Each row is a point on a tangle of strands that fork and nearly touch. The rows are in no order.
Points whose rows are less than 116 apart are linked; no others are. Some points are linked to none.
k691: [ 35 -25 -14  14  -9  -3  15  21  41  16  24  34  -9  20  -9   5  -6 -33
  41  25  37  33 -64   2 -19]
k707: [-55  10   3  16 -32  12 -56 -28  31 -10 -22  69  13  43 -23 -22  -6   3
 -31 -29 -23   4   6  54  10]
k966: [-14  15  14  13 -24  -5  -8 -53  13 -27   6  29 -24  10 -33  18 -31 -23
   0  -5 -39 -23 -21  47  57]
k581: [-46  22  13   5 -39  16 -27  53  -2   6  43   4  14 -58   9  -2  62  49
 -10  19  61  32  37   5 -22]
k432: [  1 -19  44  14  -9  11 -30 -27 -25 -55  47 -31 -15 -49  -2 -39 -16  -9
  -2  -2  -8  26  -2 -26  11]
k487: [ -2  35  22  39   9  18 -34 -24 -21 -18  15 -24 -15 -12 -26  23  15  10
 -47   4 -40   1  32  32  53]
k98: [ 16  20  50  38  -8   3 -29  -3 -18 -11 -14  49 -44  43 -11   9  21 -15
 -12  -4 -38   0   7  38 -15]
k269: [  1  30  16 -12  65 -39  47 -53 -21  -9  -8 -32  -8  16  15  17 -29 -27
  31  20 -32 -47 -31 -23  32]
k685: [  7 -46 -17  20  23 -19 -18  47  34 -27  26 -21  67  17 -47 -16 -13  20
  -9 -21  -8  39 -18 -26  71]
k750: [-18  40   4   4  31 -26  22 -63 -18   1  -6  -1 -21  36  32 -37 -24  -6
   5   1 -36 -30 -38  -2   8]
k764: [-44   5  61 -33  42 -41  19 -26 -10 -13  20   2  -2  24  47  12  -4 -23
  58  33  47  12 -40 -45 -57]
k393: [-21 -31   4   8  16 -12 -88  49  14  17 -41  -5  44  -1 -18 -70  34  22
 -28 -48  -1  24  -9 -58 -11]
k488: [ 40  -9  45  13  22 -16 -21  13   7 -25   3 -11 -31 -20 -24  59 -29 -17
   8  13  22  25  -1 -40  21]
k462: [-18  54  17  23 -15   6 -39 -21  23 -14  26 -17 -33 -67   9  -4 -11   3
  13  20  49  34 -35 -31  16]
k347: [ -5 -40 -29  43  12  40 -43  33  20  29 -23  -6  48  47 -47 -61  26  11
 -44 -37 -48  24  52  -2  21]
k44: [ 12 -70   5 -49  24 -26  -1  15 -23 -33   5 -12  33  15   0  39 -49  22
  -2  -3  36  35  51 -56 -47]
k307: [ -4 -12 -43 -19  -3 -18  -8 -23  27 -23 -33  23  54 -48 -15  -6 -37   2
  17 -27  -5 -46  15 -12  71]
k312: [  4 -44 -50 -37 -45  62  17  -9  -7  -5  28 -31  -1 -61 -29  31 -27  -9
 -17   0  18  -9  71  28  -7]
k70: [  8  52 -38  12 -23  58   4 -64 -21  22 -18 -49 -60  11  31  28 -34 -16
 -45  -1 -51  -7  38  71  31]
k680: [-19  34  47  20 -21  -7   7 -24 -51 -16  15  42 -47  54  44 -13  21   2
   6   3 -39 -17   3  46 -39]
k376: [ 16  -5 -27  -1  -4  16  42  85 -18  24   6 -14  16 -29   3   8  66  60
 -20   8  44  -5  30   1 -43]
k634: [-68  58   2  19 -55  37 -39  24  -9  17  48  21   8 -13  59   5  49  47
 -10  13  32  43  56  21 -16]
k255: [ 13  12  15  44  19 -18 -37   0  50 -19   7   4  -1 -36 -36  -2  -9 -16
  19   1   2  13 -46 -24  79]
k842: [ -9  29 -59 -35 -20  29  -6 -80  -2  14 -29 -12   7 -24  28 -10 -50   5
  -8 -23 -10 -17  19   6  13]
k200: [  2 -48  17 -11 -64  29   5  -9 -34 -31  30  14 -17 -18 -24 -33  24 -39
  -2 -10 -32 -17  27  60 -31]
k154: [ 28 -54  -3  -8 -24  24  48  86   2   6  -1 -26  41 -39 -33 -20  75  33
 -32  -8  17  -7  20   0 -31]
k73: [ 12  17 -21  26   6 -14  31 -14   4  20 -23  27 -44  60 -14 -26 -28 -39
  -3 -25 -74 -47 -38  69  12]
k697: [ 26 -21  -3 -12 -33 -10  67  48 -46   5  43  -3 -11  16  -7  10  27  10
   3  15 -20 -29  -1  72 -31]
k490: [ -8  79  42  33  22 -17 -44  19 -29   9   5  -9 -29 -21  62 -21  28  38
  -4   6  27  21 -12 -57 -24]
k265: [-43  25   5   3 -26   0 -11 -21 -25  -6  20  34  17 -12  57 -90  34  26
   2 -15  -1 -12 -10  13 -41]
k920: [ 66 -55  22 -10  35 -10   7  20  18 -15 -26   5 -25  -7  -6  51 -52 -42
  42   5  20   9   4 -64  19]
k668: [ 19  -6   4   8   1   8 -47  -3  39  10 -47  71 -29  51  -6 -10 -21 -32
  23 -15   3  33 -17 -13 -36]
k675: [ -1 -13 -16 -56  -7 -12  11 -65 -22 -22 -43  20  -2  27  20  16 -65 -32
  12 -28 -55 -63  35  14  16]
k832: [  4  -5  -7 -25 -17 -30  45   8  -8  11   7  39   5  14  -2   1  31 -12
  23   6 -10 -40 -34  54 -33]
k482: [ -4  -3  -5   7   4  16 -24 -17  -8 -16  -6 -28  27 -52 -25  -9  11   6
 -48 -18 -36 -14  44  14  47]
k290: [-22  26 -17 -58 -25  -2  12 -46  17   7 -36  18  -4 -36  11  46 -16   6
  26   8  34 -36  -6 -11 -19]
k256: [-17  -9 -23  12  -5  42 -25  23 -33  14  47 -51  22  -6  30 -16  12  27
 -43   9  19  68  80 -12 -25]
k706: [ 10  49 -37  12   8  32  16  45 -36  32  12 -29   4 -20  32  12  46  69
 -37  17  18   7  55   1 -24]
k198: [-11  83  22  19   9 -16   6  -6 -23  11   1  13 -24   2  42  -1  37  34
  10  22   2 -14 -26  -7  -9]
k865: [ -2 -45   9 -23  18 -63  27   0  16 -22 -16  38  73  16 -37  10 -17 -18
  24 -17 -40 -44 -31  20  48]
k288: [ 15   2  33  57  13   1 -29  47  -1 -30  51 -45  -9 -15 -31 -13  24   2
 -19  14  -4  42 -11 -10  38]
k38: [ -7  35  36 -16 -33  28 -16 -87 -23 -28 -24  -9 -69  -4  45   6 -21 -20
   5  12 -20  -3  -1  -8 -17]
k872: [ 23 -61  30  -9 -14 -17   1  92   3 -21   4 -20  58 -17 -21  -1  58  37
 -37 -10  27  20  -3 -28 -32]
k645: [  5  31 -14  12  -8  12 -13 -29  54   0 -10 -11 -14 -70  -4   1 -21 -15
  30   2  35   0 -46 -21  49]
k625: [ 26  -5  13  32 -19   7  30   4 -31  -5  25  20 -32  13  23 -94  31 -39
  11  -6 -31 -16 -40  32 -33]
k745: [ 15  29 -17  -8  26 -17  40  12 -24  34 -26  27  -6  42  14 -22  22  13
   7  -5 -27 -39 -17  12 -31]
k951: [-27 -18 -15  35   3  15 -54  -2   1   2  -3  35  32  60 -26 -49   3  15
 -50 -35 -46  15  26  44  14]
k99: [-14  52 -42   4 -22  61  -1  21  -3  58 -22  -8   3 -34  -4  -5  55  36
 -41   6   4  -5  67  28 -18]
k308: [ 11  -4   0  13 -40  47   1  13 -29  -4  52  -3 -45 -10  29 -31  12  -3
  13  14  23  33  21   3 -52]
k213: [-43  41  44 -46   8 -27 -25 -38  17   2 -40  41  -8  43  19  63 -17   6
  43  21  30  22 -10 -29 -47]
k398: [-39   8  32 -55  48 -35  32 -48 -13  -2 -46  10  12  67  11  70 -15 -37
  41   5 -45 -62  10  29   8]
k480: [  6  10 -76  -1   7  15  13 -47  11  26 -32 -18  19 -32  10 -54 -37  -7
 -23 -46 -44 -42   2  15  43]
k989: [ 25  -3  20 -29  63 -26  61  28 -40   5 -16 -39 -15   0  18  59  12  39
  -9  28  25 -29  22 -42 -47]
k726: [  0  45 -43  26  -2  15  14  -5 -23  36  -9   5 -13  34  36 -52   4  17
 -11 -16 -19 -12   2  34 -17]
k336: [  9 -10 -32  -8   0   6   2 -30   8  -2 -22  -3  17 -43   3 -75  -8 -14
   3 -34 -16 -31 -19 -19   9]
k541: [-22  73 -11   2   0 -39  51 -10 -18  14  25 -12  -6 -13  32   1  31  37
  20  32  14 -42 -54  29   2]
k278: [ 14 -58 -54 -28 -25  32  12   2   0   1  15   3  38 -14 -25   1 -27  -7
   2 -23   2   4  42  25   2]
k949: [-25  58 -34  -1 -38  28  24 -28 -50  23  21  -7 -39  34  92 -25   6  29
  -6   5  -5  -4  16  39 -36]
k880: [ -55  -28   12   58  -24   45  -38   64   14   44   46  -27   38   31
    0 -109   68    3  -23    7  -23   41   56   -8    8]
k314: [ 58 -62  20   3   7 -20  74  31  -6 -22  36 -31 -14 -19 -23  50  -8 -27
   5  22  12 -20 -19  14  10]
k809: [  6  -7  42 -32  50 -21  40  -7  54  18 -38   9 -15 -14   8  93  -7 -41
  58  43  52 -28 -33 -28  -9]
k37: [-19  11 -15  -6   6  -8 -54  21  10  15 -16  34  21  17  -9   8  12  39
 -14 -15  21  32  14 -11 -21]
k532: [ 20  16 -51  11  17   1 -35  37  64  44 -35  22  13  -2 -29   9  -6  11
  13 -18  48  34 -32 -42  14]
k410: [-17  -2 -34 -12 -63  39  20 -27  10   1  39 -13 -27 -73   1 -31   2 -29
  25  10  29 -12 -22  34  -7]
k805: [ 43 -28  12  21 -19   2  62  81 -43  -9  43 -10   9  17   9 -32  65  22
 -10   4 -10   0   7  24 -39]
k297: [  4  -2  -5  31 -11  65  -3 -41   0  10  -6 -39 -24 -69 -12 -69  11 -48
 -29  -9 -42 -29  39  17  32]
k566: [ 51 -46  -2   8 -12  -1  53  32  18   0  37  15 -33  13 -18  62  -9 -29
  18  31  37   7 -22  26 -24]
k538: [ 31  -8   4  14   6  11  13 -40 -47 -31  47 -46 -31  -7  25 -41 -19 -18
  -2   8 -19  13  -9 -15  -4]
k928: [-10  -1  19   2 -15  19 -34  13   2 -12  18 -21   6 -82 -20  -8  34  16
 -20   6  34  19  27 -17 -10]
k576: [ 13 -31  39  25  16 -19 -69  29  31 -25  -8  -9  15 -44 -28 -37  -4 -22
   2 -29  -3  26 -32 -57  51]
k728: [-14   5  37  -5  26 -45 -38 -12  14 -17   0  17   6  -4   5 -12 -18  -8
  27  -4  15  27 -44 -58   1]
k782: [ 54 -17 -31 -24  48 -15  86  45 -24  36 -19 -27   1  14 -15  53   5  18
  -9  15  12 -35  15  -3 -33]
k740: [  0 -26 -23  35 -42  26  26  81  17  18  54  -3  35  -6  -2 -73  81   7
   1   7  21  26 -25  24 -16]
k26: [ 23 -20  17 -12  24 -32  90 -10 -30 -19  58 -55 -37  10  -5  57 -22 -32
  35  45   2 -38 -36  17  15]
k824: [ 24   1  13 -27  49 -16  25 -33 -27 -18 -10 -43  -5 -18  12  38 -39   0
  13   7  -7 -30  13 -53  23]
k900: [  6 -54   4 -48  47 -23  31  -6  -2 -26   2  -2   9  34   4  91 -69  -3
  24  11  33   6  49 -36 -19]
k884: [ 24  56 -61  -9  -5  34  29 -27 -12  32   8 -46 -46  24  31  62 -41  29
 -16  31  19  12  26   8 -14]
k353: [  7  -1 -17   9  14 -21  29  33   0 -12  27 -29  39 -29 -45  15  27  39
 -24   8   3  -9 -16  12  46]
k365: [  1 -44   3 -62   2 -17  36 -25 -38  -7  -3  29  13  48  13   6 -14  -6
  24  -1  -5 -16  14   9 -62]
k430: [-39  38  18  20   3 -36 -36  14  -3   3   0  45  26   2  33 -74  46  37
   2 -13  16   1 -39 -22 -32]
k47: [ 22 -41   2 -37  24 -20  83 -21  -6 -14  23 -49 -34 -24  15  59 -48 -42
  49  34  37 -47 -14 -25   5]
k820: [ 45 -42 -28 -17  18  17  42   8 -20 -22  29 -57 -20 -24 -11  49 -59   4
  -6  10  29  10  40 -27   8]
k94: [ 14 -26 -13 -14  39 -54  51  31  -1 -16  18 -26  56   3 -36  64 -18  42
  -9  11  14 -10   4 -11  37]
k996: [ 21 -52  37   5  -1  18 -27  54  23 -13  -3 -46   5 -98 -33  -8  26  -9
 -19  -3  32  15  19 -62   9]
k935: [ 14 -57 -11   8 -40  22   7  30   8 -11  52  33   4  33 -46   6   0 -23
  11   5  10  41   3  53 -11]
k501: [ 62 -51  28 -13  38 -17  41  21  26   2 -41  18 -13   2 -16  97 -29 -44
  40  25   0 -38   9 -18  28]
k42: [-17 -26  14 -36  15 -37  58 -10  17 -10  39 -17 -18 -15   8  79 -21  -3
  37  44  71 -18 -21 -11 -16]
k671: [ 17   6   7  12  28   4 -47   2   9   1 -51  10  10 -27 -35  -6  21  19
 -46 -28 -34 -18  22 -26  30]
k267: [-11   7 -48  37  -6  27   1  31 -26  23  37  -5  25  33  21 -71  23  31
 -12 -12  -8  27  16  11 -14]
k8: [-36 -21 -10  18 -28  59 -33 -40  30  10  20 -29  21 -49 -23 -72  -4 -44
 -28  -5 -27  11  55   8  45]
k203: [-16  18  27   9 -24  15 -22 -40  27  -4 -61  45 -38 -29 -27 -25  17 -32
 -26 -33 -54 -61  -5  58  11]
k504: [ 36 -72  15  28 -12   9 -29  60  20  -3  -7  -6  35   3 -20 -87  53 -21
   0 -25  -4  33 -46 -24 -15]
k386: [ -6  11   8 -48 -39  17   3 -88 -43 -12 -32  -7 -49  14  45  24 -42 -22
  -8  -3 -55 -43  30  25 -21]
k453: [ 11  -9 -59  27 -29  16  43  54  20  24  57  -8  15   0 -29 -37  32  -2
   8  10  27  19 -38  43  10]
k107: [ 18 -60 -19   3 -23   6 -16  55  51  -8  20  35  40  25 -60  52 -12 -10
  13  -1  26  41   7  32  26]
k999: [-43  20   4 -30  25 -52  -4  -7 -19   0  -8  45  52  31  39 -39  24  42
  11  -7   7  -5 -22 -28 -50]
k813: [ 14 -11 -20  46  15  -5 -43  74  60  33  -2  -3  20   6 -49   6  25  15
  -5   2  38  53 -41 -21  25]
k743: [  7 -55 -11 -45  42 -45  71  15   7 -15  11 -18  30   8 -16 107 -44  -4
  30  21  29 -33  23  -9  27]
k911: [  3 -23   7  19 -36  45   5   8 -38  -3  25   6 -21 -15  11 -73  42 -17
  -6  -6 -20   0  20  24 -40]
k194: [ 13 -23  20  53  -4  39 -15 108   8  33   3 -33  13  11 -27 -37  97  11
 -31   6  -5  21  39  -9  -2]
k266: [-18  14  38  -8  23 -54   6  12   0 -12  30   1  11 -18  31 -10  13   8
  28  29  61  20 -56 -50 -30]
k960: [ 46  56 -46  13   5  14  38  13   8  47 -43  11 -40  38 -29  47  -1  -4
  -8  -4 -36 -30   2  52  10]
k811: [-32  21  -6 -36   8 -23 -14 -34 -49 -11  -1  11  34  13  37 -13  -1  49
 -20  -6   0   1  27 -11 -40]
k334: [-62  37  11 -75  12 -12  45 -43  18  15 -59  -4 -15  39  18  93 -17 -37
  53  27 -19 -76 -17  29  -8]
k111: [-13  19  42 -37  33 -20  -3 -59 -34 -31  12 -46 -35 -18  41  53 -42   3
  15  28  11  -3  14 -56 -11]
k721: [-65  40   1 -53 -15 -34  52 -52 -31   9  24 -14  -2  39  49  13  -3   3
  37  27  -4 -48 -30  34 -38]
k209: [ -6  13 -14 -23  18 -19 -44   2  24  15 -36  48  25  57 -29  74 -27  27
  -2  -7  15  28  25 -18 -10]
k91: [-31 -10   3  -2  -2 -35 -56  47   5  -7  39  12  43  35 -12  16  -7  44
  -7  -3  39  68   0 -13  -9]
k537: [-54  -1  47 -52  48 -28  56 -26   3  -2   1 -13  11  15  26  44  17 -43
  67  40  29 -44 -44  -5 -31]
k995: [  6  47   7 -15  23 -14  37 -12  39  29 -34  16 -28  -2  10  40   4  -5
  39  40  44 -18 -62 -22 -15]
k749: [-29  72  19  19  43 -54   2 -39   6   4 -13  12  -2  21 -10  44   7  36
 -14  11 -24 -29 -37  15  52]
k148: [-32  52 -29  -8 -14   3   8 -90 -11   2 -11 -13 -21  13  59 -26 -39  13
 -25 -10 -18 -16 -18  25  10]
k268: [ 18  -6 -25 -25 -14  20  27  -6 -13   6 -22 -15   0 -79 -10 -44  34  -6
 -13 -15 -13 -51  -3   2 -15]
k56: [  7 -32 -64  18 -33  72 -22  15  53  47 -10  22   2   7 -34 -60   2 -46
  15 -14  12  40  21  13 -17]
k292: [-14 -25   1 -77  12 -17  -5 -27 -40 -28   3 -11  36 -12  27  23 -27  38
 -13  -7  32   8  42 -47 -43]
k415: [-17   9  -6 -39 -12 -14  17  -5  16   3  11  -2  -5 -48   5  56 -11  33
  16  24  82   4  -9 -27 -36]
k214: [-43  77  30  56  -4  13 -50 -42  -9  -7  -8  23 -32  58  49  -8 -14  23
 -46  -7 -27  35   5  35  19]
k997: [ -8  -9 -36  10 -15  -1  -8  12  -1   0  38  37  21  77 -31  12 -14   9
  -2  -5 -14  33  10  63   2]
k509: [-21  52  55 -17  27 -26 -27 -31 -35 -11 -11 -16 -31  -8  57   7  -3  19
  13  19  24  10  -4 -63 -44]
k153: [  9 -64  -3   6   0 -38   5  15  16 -56  42 -15  72 -17 -35 -11 -31  -4
  23 -13  -1   9 -23 -11  64]
k715: [-47  87 -30  17 -64  43 -19 -12  -1  25   4  27 -13  23  50  22  11  45
 -10  15  17  33  31  48  -6]
k826: [ -9  22   2  -3 -57  35  -9 -62  -3 -19  15  -6 -50 -33  16  -7 -20 -33
  20   6   1  -7 -17  32   2]
k649: [ 32 -19   5 -43  42 -33  72   7  10  27 -31   4 -15  32 -14  79 -22 -57
  51  21 -26 -65 -13  23  18]
k988: [ -8 -43 -47 -19 -43   6  37  27 -11  -2  38  -2  56  -2 -48 -32  13  -5
 -14 -12 -25  -9  19  70  -3]
k563: [ 24 -47  44  -4  -7 -14 -16  49   8 -13  20  16 -12 -14   5   4  12 -16
   6  10  58  46 -25 -37 -54]
k556: [ 29  -2 -22  33  -3  -4  61  37 -10   2  58 -31  -6 -17   4 -26  28  11
  14  21  31   4 -42   0  -2]
k176: [-19  62 -26 -16 -40  20  11 -34  -6  13   5  -3 -31  33  35  48 -24  31
   9  27  31  22   5  22 -24]
k564: [ 12 -35   7  15   3  34 -49 103  27  41 -27 -20  21 -18 -40   2  69  21
 -35  -1  29  34  46 -26 -19]
k92: [-42  39  48   1  -3 -19 -48 -86   8 -34 -40  35 -24  -1  37 -35 -41  -8
   1 -16 -12   2 -26 -39   3]
k683: [ 23 -40 -53  31   3  36 -22  20  45  28 -11  -3  20   5 -26 -83  -9 -35
   5 -33  -7  22 -13 -26  15]
k759: [-28  -6  16 -35  32 -62   5 -44   0 -21 -48  38  57  -4 -18  -4 -13   4
   2 -32 -50 -69  -8  -7  38]
k917: [  3  -5  47   9  13 -36 -10  24  12 -18  41 -10 -43   1  -4  80 -36  -6
  14  37  67  57 -15 -27  -9]
k204: [ 35 -50 -36 -20  16 -12  -8  23  20 -20 -40  -7  52 -52 -14  10 -33  13
  12 -27  11 -17  32 -56  55]
k241: [ 20  -4  53 -32  45 -15  13  -5 -16  12 -44  31 -29  23  32  13  26 -27
  33  17   8 -13 -22 -39 -69]
k171: [-65  50  14  32 -28   1 -36 -63  24 -17 -19  54 -14  54  13  -5 -34  14
 -24  -7 -18  15 -32  41  24]
k974: [-38  33 -62 -24 -63  11   9 -54  50  17 -53  34 -12   9  -2  18 -67 -30
  16 -24 -29 -44 -16  63  36]
k215: [-17  11  50  44 -16   5 -67  11 -10 -25  28  33 -13  27 -13 -20  21  -4
 -14  -4 -13  43   9  24  -2]
k730: [ 44 -43  21  15   5 -26  33  17  43  12   9  30  10 -16  -4 -13  18 -54
  36  29  17  -9 -99 -12  -3]
k660: [-12  57  43  24 -29  31 -12 -59 -38  -8 -49  19 -74  18  39   4   7  -6
 -45  -5 -60 -40  16  54  -1]
k945: [ 54  14 -25  -5  28  -5  56  -3   8  26 -29 -11 -48  25 -29  67 -43 -27
  25  15 -28 -38  -2  26  35]
k317: [  7 -55  18  27   4  -7 -64 116  45  35  -8 -33  35  -4 -52   5  40  16
 -23 -13  39  65 -17 -37  11]
k522: [  5  -7  -6   3 -21 -14  16 -41  26  -1 -23  46 -31  50 -17   7 -59 -61
  30 -16 -59 -44 -25  64  46]
k84: [-39  -2 -21   7 -49  42 -24 -34  43   3  41 -13  15 -81 -22 -65  15 -25
   7   0  18   8   8   8  23]
k881: [ 55   0 -10  24  15  -8  33  21   7  29 -28  24 -18  37 -42  10  14 -29
  -2 -14 -58 -30 -23  50  18]
k520: [ 33   6 -44 -21   0  14  66  -5 -38  10  27 -59 -37  -8  10  65 -29  21
  -9  22  18 -16  22  15  -6]
k324: [ 17 -32  27 -13  22 -46  37  79 -16  -6  16 -24  35  -2  18   9  39  46
 -20  12  53  16 -13 -43 -52]
k12: [ 35 -56 -30 -12   5  11  16  33  15 -29  14 -48  18 -68 -16  26 -42   8
  -3 -16  42  13  34 -58  32]
k45: [-65  13  11 -51  26 -47  42 -50  -1   5  -7  21  34  38  28  -5   0 -19
  59  10   6 -49 -56   6 -29]
k286: [-14  58   0  -1  26 -50  31  -1 -10   3  20 -16  24 -22 -15  42  27  56
 -13  25   1 -35 -29  13  34]
k221: [ -5  57 -18   5  20  22 -41 -57 -13   8 -29 -13 -15  25  44  16 -38  30
 -43 -10  -9  44  30 -10   5]
k742: [ 17   9 -31  33 -21  46 -28   4  50  36 -38  51 -31  22 -18 -42  16 -33
   8 -15   0   8 -14  23 -25]
k444: [-22  86 -14  35   5  18  -9 -58 -10  26 -44   1 -35  72  70  14 -31  36
 -50  -2 -30  23   9  34  17]
k227: [-26 -18  -7   1 -14 -20 -41  17  -1 -29  45  13  59  43 -44  24  -1  38
 -24 -10  -2  42  19  32  28]
k567: [ 32 -27  32  20  -1 -28  17   5   4 -13  16  41  -3  22  -4 -53  25 -50
  25   1 -25  -6 -74  17 -12]
k304: [ 42 -55  38   2   5  -5 -34  26  29 -37 -29 -13  16 -96 -32  -2   2 -25
  20 -19  13  -5  -4 -62  48]
k770: [ 29  18  14  12  50 -33  34  56 -37   6   9 -28  -5  18  16  12  33  47
 -12  21  13   7   3 -33 -28]
k450: [  0 -39   5 -26  25  -9 -70   4 -18 -15 -33 -10  41 -22  -4 -11 -27  14
 -22 -43  -4  27  43 -75 -15]
k998: [  5  55 -60 -12  -6  11  12   5  48  46 -40  23  -8  -4  -3  21  -2  21
  25   7  47   0 -35 -11 -16]
k352: [ -2  13  24  42  -7  60 -35 -56  25  -6 -53  22 -59 -23  -9 -38 -18 -46
 -28 -27 -51 -26   2  20  25]
k21: [ 26  -8 -11  29  32 -18 -30  72  -5  38 -13  10  12  56   7 -40  35  24
  -3 -14   3  34 -17 -38 -27]
k72: [  7 -38   1 -20  33 -29 -29  33  -2 -22 -11 -50  56 -38   1 -35 -16  33
 -12 -33  16  26  -4 -95   9]
k446: [-10 -13  34  -9  32 -48 -50  44 -17  -7 -15 -20  50  -8   1 -38  35  45
 -25 -28  11  29 -15 -65 -16]
k36: [-36   2  -7 -78 -31  -2  46 -47   8  12 -39  13 -20  13  13  74 -13 -20
  53  30  18 -56  -3  15 -43]
k641: [  9 -34  11 -35  39 -37 -16   4  -2 -17 -22  34  32  50 -29  87 -47   7
  18  -3   2  10  40 -22  17]
k741: [  7 -21 -38 -10 -26  84  -5 -14   8  21  13 -44 -10 -69 -14 -10   3 -25
 -22  14  19  18  78  -9  -5]
k573: [ 18 -13  28  23   3   1  16  58 -44 -27  59 -46 -38  -8  12  47   6  41
 -29  25  37  48  41 -11 -28]
k508: [ 19  24  60  17  11  -5 -28  30 -24   1 -22  28 -63  16  34   7  28 -11
  16  18  15  22  -6 -24 -59]
k643: [ -6 -24 -28  -4 -26 -13   0 -15  29 -38  31  -4  39 -47 -39   3 -39 -16
  22 -15 -14 -17 -14  22  90]
k907: [-16  10  58  13  19 -25 -51 -41 -15 -46   1  17  -1 -21   0 -31 -10  -2
 -10 -17 -25   0 -13 -28  16]
k125: [ 17 -68  15  -9 -54  16   9  -1   2 -36  32  24   2 -18 -49   8   1 -51
  15   1 -16   0  -5  43  11]
k831: [-34  -1 -31 -44 -30 -16  12 -71  19   2 -63  46  13  -1  21 -19 -61 -27
  17 -40 -38 -74  -6  29  23]
k543: [-41  54  38  40 -18   5 -75   0   0 -14  37   0 -20 -24  14  -2  19  22
 -13  14  24  58   3  -8   9]
k417: [-36 -25 -16  54 -26  22 -35  56  36  21  49  -9  46  20 -20 -92  46  -4
   4  -1   9  52 -10   7  12]
k748: [  3  31  18  11   5  -2 -33 -32  35  -2 -65  32  -7 -40 -39   8  -4 -10
 -11 -20 -44 -56  -5   3  62]
k515: [  1  27  -6  23  17 -27   0 -28   1  -3  17  19 -14  67   4  -7 -27 -10
  16   5 -16  19 -35   7   6]
k929: [  0 -24   0  53  18  13 -35  25  15 -17  41 -55  38  -9 -52 -36   3   6
 -33  -9 -24  38  14 -12  77]
k546: [ 22   3 -31   3 -15  52   0 -77 -16   2 -23 -33 -50 -17  26   3 -63 -42
 -29 -25 -60 -32  43  37  66]
k716: [  7 -60 -26 -24 -12 -39  27  12   4 -16   2  15  71 -10 -38 -31   5  -4
  -5 -38 -49 -36 -14  37  25]
k484: [  9  43  41  11  13   1 -42 -12  17  12 -52  45 -60  32  26   2 -16 -25
  31   3  13  34 -33 -42 -47]
k305: [ 16 -56  -1  16   3  23 -73  39  26  14 -24  -1  12   3 -16 -83  13 -31
  -1 -36   5  45  -8 -55 -22]
k875: [ -2  31 -19  32 -11  21 -15  33  -6  22  33  -2  -7  -4  28 -41  19  17
   1   4  37  45   2 -12 -30]
k103: [  7  13 -30  37  19  38 -11  -3 -51   4  67 -79   3  -3  34 -39 -12  19
 -42  -1  -1  47  41  -8  14]
k168: [ 18  18  40  39  11 -14   7  35 -31 -42  68 -44 -32 -29 -17  39  21  23
 -17  36  20  31   1   0  20]
k106: [ 45 -80  15  10 -15  -8   1  36  15  -2  -2  45  35  42 -14 -71  39 -38
   4 -20 -26  10 -46   8 -30]
k665: [-49  51  22 -16 -32 -12  36 -44 -58 -13  34  20 -34  45  83  -8   6  18
  28  20 -10 -19 -15  37 -46]
k690: [-30 -15 -23 -30 -39   5   1  -3 -20 -11  34   9  38 -28  20 -64  18  21
   9 -13  35  16  -7  -6 -51]
k68: [  3   2 -16 -15  25  15 -59 -26 -25  -4  -6 -17  19   1  21  -2 -43  22
 -37 -20  -3  44  55 -35  -5]
k244: [ 29  25 -33  11  -1  63  31  -1 -19  35 -16 -45 -31 -61  -5 -38  35 -12
 -26  -3 -34 -38  34  22  -3]
k632: [-31  63  12  22 -15 -18 -23 -44   0  -9   0  20  -8   8 -26  36  -2  23
 -36   0 -41 -22  -4  61  67]
k653: [  4  15  11  26 -12  41 -42 -82   2 -24 -32   7 -37   8  10  -1 -61 -34
 -34 -34 -54  -7  34  15  47]
k962: [ 47  14 -19  37  17  33  33  18 -33   0  55 -68 -30 -14  12 -35   5  -2
 -16  10  -1  20   4   2  11]
k686: [-63  53  47 -30  -1 -15 -26 -92  18 -23 -55  20 -26  22  46  36 -40 -12
  29  21  -5   4 -21 -37 -14]
k364: [ 25 -18  -5 -23  19 -19  26  20 -44   0 -28  24  32  19  -6 -20  40  32
 -27 -30 -34 -29  24   5 -47]
k149: [ -6  21 -13  17 -16  73 -36  19  25  53 -19 -31  -8 -63 -20 -12  48   2
 -41  12  13   9  79 -17  -1]
k561: [ -2  -2  29 -42  49 -48  30 -29 -27  -3 -62  28  17  16  -7  27   1 -23
  14 -18 -66 -86   0  12   5]
k575: [ 54 -74 -37  -2   8  -8  -8  59  61  15 -27  44  49  25 -46  51 -28 -14
  19  -8  20  20   0 -15  45]
k980: [-28  51  20 -24 -20 -15  27 -25 -11   5 -38  41 -45  60   7  59   5  -4
  29  28 -14 -29 -17  43 -24]
k7: [ 28 -50   0  57  19  38 -35  84  25  27 -15 -17  21  39 -57 -49  55  -9
 -31 -14 -33  37  13  -7  26]

A fork is a point with three links, a tip a point with one. Leave the first point through the second and follow the links. Name the first fork or tip that comes.
k347 / k951 | k305
k84 / k8 | k750
k632 / k487 | k70
k215 / k543 | k573

Follow the links from the first point to the second, and from the first to the third. Name the last point that the two ways share.
k811 / k543 / k707 | k911
k292 / k907 / k928 | k665
k697 / k813 / k820 | k726
k415 / k949 / k72 | k567
k649 / k203 / k314 | k632
k951 / k290 / k484 | k305
k566 / k255 / k417 | k665
k484 / k875 / k998 | k305

A fork is a point with three links. Follow the links from the first point to the second and name the forks in between, in order.
k880 / k72 | k962 k907 k665 k726 k911 k567 k305
k515 / k44 | k750 k286 k900
k305 / k881 | k567 k911 k935 k900 k286 k632
k813 / k668 | k305
k999 / k214 | k900 k935 k911 k567 k305

Name the points in between on the shortest way along the links from the first point to the second, in order.
k44 / k697 | k900 k641 k209 k37 k91 k227 k997 k935 k125 k200 k911 k308 k875 k267 k726 k745 k832
k634 / k432 | k581 k928 k996 k304 k576 k255 k645 k462 k543 k215 k98 k680 k665 k721 k45 k537 k764 k266 k728 k907
k742 / k690 | k56 k683 k305 k504 k106 k567 k625 k911 k200 k125 k935 k997 k227 k91 k37 k209 k641 k900 k44 k292 k811 k999 k430 k265
k826 / k353 | k410 k84 k8 k297 k244 k268 k336 k480 k842 k148 k750 k269 k824 k111 k509 k490 k198 k541 k286
k200 / k444 | k911 k625 k567 k106 k504 k305 k393 k446 k72 k450 k68 k221
